Points, in no order, along strands that fork, close into loops and pass close to each other.
In the rows, zero is written as 128.
Points whose rows are less than 137 apart are linked; no others are. Some points are linked to none.
q630: [122 116 135 167 118 135 107 118 149  58 170  91 136  89  97 153 129 111
 110 118  74  87 141 115 130 146 111 153]
q363: [123 114 140  95 179 111  95 132 103 112 188  36 124 119 127  89 131 126
 140 104 105  86 119 148 148 135 125 148]
q406: [100 137 117 177 129 132  68 163 107 118 129 116 110 131 105 101 116 162
 132 123 103 105 129 180 138 135 136 141]
q259: [ 89 149 184 143 189  80  81  59  67 161 101 136  73 110  94 118 140 126
 135  83 139  99 107 117 110 116 115 147]
q171: [147 108 146  63 102 163 156 165 177 122  77 169 117 109 128 140 107 102
  89 162 152 123  98 120 162 125 134 119]
q769: [130 153 103 110 168 143 136 149 168  97 145 104 170 136 127 110 123 169
 154  94  97 109 114 154 175 107 105 111]
q999: [155 140 164  89 178 110 126 155 176 108  83  82 152 118 110 155  93 140
 164  80 142  50 126 135 187  86 133 160]
q534: [150 135 122 173 101 141  45 167  98 129 145 150 111  81 108 125 123 127
 111 135 120 145 150 171 116 183 138 155]
q88: [173 144 133  60 148 122  99 145 122 175 119 152  98 142  91 104 140 112
  89 138 148 142 121 123 124 111 138 138]
q659: [158 136  98  62  89 182 147 137 130 119 121  93 141 153 129  97 159 147
 149  92 106 140 144 162 131 110  83  68]
q264: [131 126  78 104 185 146 138 112  76 154 175 152 168 127 179 120 128 155
 107 163 145 172 126 154 163 125 120 104]
q135: [179 147 180 101 143 114  64 130 155 127 151  86  92 100 104 123 153 113
 116 100  91  59 111 131  97  97 125 150]
q393: [138 173  84 138  58 174 163 171 154 112 144 121 132 135 166 126 177 176
 164  98 139 170 118 175  88 143  94  73]
q863: [133 170 128 162  87 107 104 141 126 129 102 131 108 131 158 153 162 140
 141 150 172 117  90 127  30 140 153 121]
q858: [158 117 109 137 161 109 145  61 131 123 138 138 151 150 121 142 150 131
 152 112 144 149 130 111 176  96 113 149]
q73: [ 88 146 116 154 115 132 106 121 169  88 154 106 112 154 135 127 179 134
 152 114  88 127 106 130  85 119 118  99]
q181: [104 111 159 115 155 118 150 117 167 131  98 143 125 155 104 131 148 114
 127 126  65 131 139 117 158  80 146 105]
q995: [148 125 164 148 144 124 129  94 113 162 167 162 120  71  48 135 141 101
  60 127 124 119 133 120 129 134 141 163]
q992: [155 131 163  88 203 104  95 103 136 106 119 106 148  85 113 125  85 132
 135 100 139  72 119 117 179 118 117 166]
q760: [102 121 151 127 100 125 152 115 141 129  62 163 149 113 141 134  77 103
 116 165 159 148 142  78 102 157 159 121]
q929: [156 124  81 115 103 156 123 159  90  99 203  82 131 120 148  99 116 126
 127 137  96 132 137 128 120 169 105 123]
q987: [ 86 133 131 132 128 148 157 117 178  85  97 143  70 183 127 199 168 108
 178  92 120 109 130  93 133 106 130 109]
q719: [113 149  81 182  86 135 115 194  98 135 156 111 134 145 156  88 123 174
 136 146 116 138 123 177  95 138 128 107]
q774: [ 89 116 130 102 115 158 168 108 115 115  74 161 149 147 169 122 121 144
 169 133 114 171 149 140 134 113  92  54]
q569: [106  91 137 137  73 110 164 118 131 110  95 118 109 177 117 131 115 120
 157 148 159 151 139 105 125 122  94 168]
q475: [ 86 132 133 126 142 126  91 132 164 115 137 112  90 189 148 110 154 142
 187  85 113 124 118 138 137  92  91 100]
q106: [120 126 115 119 134  95 144 126 104 148 107 155 145 140 115  88  59 125
 115 169 140 149 141  66 107 140 142 137]
q952: [126 144 144 168 143  97 109 106  49 180 185 107  77 130 159  83 118 140
 116 152 132 121 132 132  95 124 151 153]
q300: [102 126 157 109 187  82  74 108  86 139 140  82  92 134 112  79 122 134
 137 104 124  92 102 127 129 118 120 153]
q82: [ 98 148  94 168  89 130 106 175 127 152 135 145 154 165 174 103 114 168
 183 133 165 166 145 154  49 157 113  76]
q134: [160 160 106 138 110 164 155 133 211  75 125 143 151 135 125 152 120 156
 160  96  81 104 129 116 152 115 108 129]
q672: [129 145  89 112 119 158 129 141 126 140 133 152 176 134 128  97 100 126
 114 145 118 199 188 129 125 183 148 111]
q585: [187 169 109 136  74 168 168 138 191 121 136 144 152 140 146 137 149 140
 123 132  85 159 154 140 134 124 140 127]
q526: [117 108 120 129  78 184 174 125 172  84 122 137 170  95 118 129 106 112
 117 121 116 172 163 138 182 174 111 119]
q820: [137 154 144 112 164 106 159 114 139 159 104 160  75 179 142 154 175  92
 149 123 154 162 124  86 138  90 169 116]
q281: [135 113 159 133 145 151 123 152 169  91 130 142 108  86  93 165 112 104
 104 113 163  97 123 130 209 129 131 155]
q168: [145 150 121 175  94  82  97 177  77 165 132 140 130  95 104 108  99 141
  95 168 149 123 118 115  37 179 150 162]
q633: [105  99 153 156 140 131 142  90 135 107 112 169 114  97 121 164 102  99
 117 131 193 141 123 105 190 137 125 154]
q267: [145 180 138 182 114  94  73 129 104 157 132 149  83 103 115 122 143 148
 114 131 159 106  87 127  46 137 137 160]
q699: [199 149 147  99  94 121  85 171 143 138 132 119  85 106 106 119 166 115
  90 134 119 105 101 143 103 122 135 161]
q94: [142 152 131  99 160 121 149 140 209 134 110  97 183 148 107 126 167 159
 156  79  80 113 115 172 169  89 143 126]
q875: [ 96 132 129 160 167 103  71  97 140  94 118  81 138 152 122 127 109 165
 181  66 109  78 136 145 153 116  94 166]
q384: [117  98 149 103 146 126 177  88 171 132  37 167 111 123 106 189 120  83
 116  95 122  74 107  71 177  92 162 128]
q652: [119 152 130 171 113 131 118 140 133 125 103 158 156  85  98 122 101 128
  73 158  94 125 135 128 116 157 177 131]
q189: [139 185 102 129 134 138 107 118 171 110 166 123 127 134 155 132 196 126
 130 118 126 157  94 119  90 140 153 110]
q903: [109  85 131  88 158  92 135 118  76 148  80 127 123 166 125  94 117 109
 155 131 147 173 137 123 176 109 107 117]
q162: [155 151 113 162 145 115  72 166  73 185 223 126  73 115 117  83 123 142
  89 132 111 112 114 143  98 134 137 152]
q257: [ 94  96 143 166 139 110 176  64  90 131 120 137 143 102 103 138 102  98
  68 153 126 103 130  78 139 100 148 120]
q391: [130 127 144 126 116 132 143 117 152 149  69 175  80 180 170 166 169 133
 188 133 157 151 117 147 136  91 142 122]
q683: [118 104 163 142 117 108 197  80 149 144  71 171 119 125 138 165 121  98
  93 159 132 113 109  80 142  74 160 124]
q818: [179 153  97 130  81 159  55 190 138 139 140 140 128 122 134 110 142 141
 117 122 119 163 149 184 123 163 126 140]
q460: [148 145 143 117 178  89 133  80  82 186  96 188 112 132 133 141 125 102
 118 137 168 162 140  75 123  98 151 108]
q723: [168 137 133 122 106 137 144 160 128 105 152 127 115  56 106 139  92  76
  37 133 162  93  99  71 155 153 140 146]
q793: [142  80 106 117  91 178 185 128 134  98 184 128 170  89 145 121 105 142
 120 151 103 162 143 158 172 163  73 135]
q159: [ 64  67  95 161  86 147 172 150  84 116 156 123 155 137 125 121  90 148
 162 160 143 170 155 152 104 188  89 117]
q676: [154 153 100  78 158 143 155 137 126 166 132 167 146 165 185 119 148 146
 116 148 157 198 133 140 163  99 118  97]
q926: [126 124 101 128 102 140 159 184 119  83 208 105 142  77 154 129 133  99
  84 164 125 166 105 113 131 193 122 136]
q514: [146 136 150  74 119 140 143 140 159 164  92 166 108 129 109 134 146  87
  79 157 127 150 127 108 115 127 178 123]
q712: [131 143 158 157 168 115  88  95 107 102 124 145  98  85 115 137  71 149
 124 120 139  69 120 108 156 130 106 179]
q368: [140 134 142 102 183 103 107 120 128 127 154  24 160 142 126 114 154 135
 154  70 108  57 133 151 140  62 129 118]
q587: [116 182 153 112 192 126  93 114 161 114 123  90 107 147 133 127 160 111
 150  68  97  98 132 114 142 110 171 103]
q125: [120 116 115 140  85 144 146 143 135  81 119 131 128 121 128 144 126 138
 135 157 150 128 108 128 118 138  96 130]
q179: [162  92 135 104 177 105 134  72 126 154 158 141 154 107  67 123 128 104
  91 124 122 133 141 107 170 111 124 167]
q71: [158 127 127 151  91 100  85 153  98 193 132 148 154 122 135  99 122 148
 106 181 146 156 141 163  43 154 151 145]
q481: [147 137 120 152 119 125 175 138 115 162 119 171 187 158 169 160 108 137
 142 171 200 159 176 103  84 132 152  83]
q975: [147 135  95 110  70 152 145 164 134  77 103 106 159  90 110 132 134 120
  90 148  96 103  99 116  98 148 123 104]
q204: [126 128 203 111 156  97 103  61 123 124  83 109  70 127 115 150 145  97
 150  93 129  96 133 101 136 106 128 163]
q956: [120 107 188 108 126 107 153  70 146 118  46 122  94 109 109 155  97  75
 108  97 151  88 119  65 169 122 144 170]
q935: [130 112  86 112 117 170 123 109  83 134 172  98 139 159 158  88 128 138
 153 120 106 150 166 151 128 122 102  83]
q290: [134 137 116 128  75 156 140 161 181 159  84 191 116 181 138 151 143 136
 171 140 113 150 150 133  61 124 154  91]
q56: [163 151 120 121 107 120 127 198 130  82 135  80 136  69  89 126 123 103
  67 121 103  77  93 100 141 156 145 146]
q545: [135 151 109 134  69 156 123 158 192  85 156 119 115 130 163 121 167 164
 166 102  82 123  93 152  84 120  62  99]
q718: [114 146 152 129 168  77 165 125 103 185 136 178 125 125 118 111 103 116
  80 176 157 151 117  69 100 117 159 129]
q609: [151 148 118 103  85 169 152 133 181 120 111 157 173 101 150 136 119 103
  97 151 118 192 161 118 125 183 152 119]
q888: [102 121 140 150 131  99  94 121  74 159 132 123  78 172 160 100 132 131
 161 144 187 153 136 137  97 115 128 127]
q25: [126 134 150  92 158 129 170 100 201 126  84 144 149 142 142 153 185 129
 153 109  79 147 108 148 173 102 159 121]
q400: [ 99 142 126 141 162 110  61 113 165 125 113  81 113 179 148 134 156 154
 198  36 130  67 114 150 152  72 101 114]
q335: [129 150 167 119 115 140 125 134 108 155  83 163 105 104 122 145 111  88
  95 152 172 141 156  93  79 159 184 105]
q611: [103 112 141  89 141 136 154 128 168 110  86 127  84 198 134 165 164 117
 199  76 101 118 129 119 158  70  89  86]
q897: [127 129 134 155 141 141 125 151 165  81 156  95 173  90 107 140 136 147
 115 119  81  94 128 175 178 122 127 142]
q552: [158 107 120  79 117 129 120 114 125 152 105  93 138 170 116 100 179 138
 151 106 125 132 117 174 148  77 107 116]
q463: [112 124 108 117 113 148 131 132 118 150  85 173 144 168 140 134 145 145
 147 148 129 152 140 143  89  92 130  50]
q846: [185 139 100  72 146 142 123 132 122 172 133 137 150 162 128 110 168 141
  94 131 132 143 127 161 155  77 123 112]
q730: [130 133 124 120 119 133 126 144  75 136 147 135 139  78 127 136  94  84
  77 162 187 148 150  82  76 201 159 116]
q268: [124 136 172 144 135 145 130 134 190  81 109 115  90 127 108 193 145 111
 143  93 119  71 136 121 166 114 143 150]
q550: [ 80  65 108 173 102 135 162 126  51 124 184  84 122 128 150 136 107 138
 140 177 139 138 141 156 114 175 123 146]
q298: [ 94 143 107 159  61 133 155 156 171 110  97 155 161 148 137 117 107 169
 181 133 119 178 141 142  68 173 101 118]
q625: [141 107 155 130 170 124  86 133 110 116 183 137  96  67  77 123  65 113
 110 115 132  90 132 105 165 172 107 189]
q969: [159  94 144 126 162 105 104  84  44 194 168 122  98 134 127  89 119 128
 121 139 128 139 152 147 153 109 130 171]
q355: [ 91 109 102 189 144 108 101 122  99 123 177 127 126 116  85 117 132 157
 115 144 113 121 102 147 106 145 129 160]
q522: [133 111  89 142 117 133 146 143  91 115 191 135 168  39 144 152  96  93
  53 172 158 142 109  83  92 215 148 128]
q63: [149 130 111 152 165 116 102 129  82 141 203 108 117  90  68 123 154 133
  89 115 122  95 104 145 126 144 134 162]
q751: [116  67 112 116 143 106 125  96  58 171 132 124 141 151 128  83  95 139
 141 157 115 167 148 150 146 134 122 147]
q560: [124 119 162 117 167 120 146 139 194 112  58 127 116 149 116 206 130 137
 184  68 119  49 132 140 193  71 137 148]
q150: [ 85 111 133 105 188  88 123  92 157 111 124  68 176 164 115 123 160 136
 172  63  66  98 118 129 140  71  96  95]
q145: [130 127  61 108 163 152 110 138  72 195 206 135 167 140 198 107 127 155
  96 167 138 182 145 168  94 162 135  98]
q423: [136 131 135 140  67 148 200 164 172 149  88 168 157 156 163 190 137 124
 151 171 161 133 157 109  49 137 164  77]
q796: [116 105 164 119 131  88 134  73 123 113  80 123  83 171 142 150 129 111
 163 127 130 116 126  83 130  79  96 148]
q997: [ 80  95 137 158 116 117 168 110 105  90 156  75 131 127 167 110 118 156
 153 154 109 137 120 164 159 146  95 168]
q483: [132 150 102 143  88 135 114 114 114 113  90 111 139 132 149 133 168 156
 152 134 180 138  94 169  95 144 126 129]
q212: [155 132 116 141 133 140  53  83 137 144 172 158 125 134 186  92 111 149
 152 138 110 147 139 141 117 124 105 135]
q283: [141 122  71 112  90 131 121 189  65 138 187  78 146 122 160  95 127 127
 121 154 133 173 126 144  72 209 132 131]
q402: [ 62  79 114 126 126 149 181 127  86 113 124 140 156 129 144 121  92 127
 145 158 153 174 148 131 156 149 101  90]
q612: [ 80  58 128 142 110 143 168 131 121 120 116 149 140 111 107 124  62  97
  93 148 168 137 130 109 191 136 119 130]
q116: [ 78 121 149 173 132 113 170 109 120  99  81 104 130 121  82 157 111 124
  75 120 116  58 122 107 165  90 147 138]

A tip is a point with one link. Name the tips that can be reached along the links from each point below, in the order of the rows.
q56 -> q723, q71, q150, q116
q82 -> q858, q903, q818, q888, q298
q659 -> q171, q135, q391, q145, q283
q134 -> q630, q181, q672, q793

How many points has the smallest loop of links through each point below? Write - if it is on no loop.
q552 -> 11
q699 -> -
q162 -> -
q257 -> -
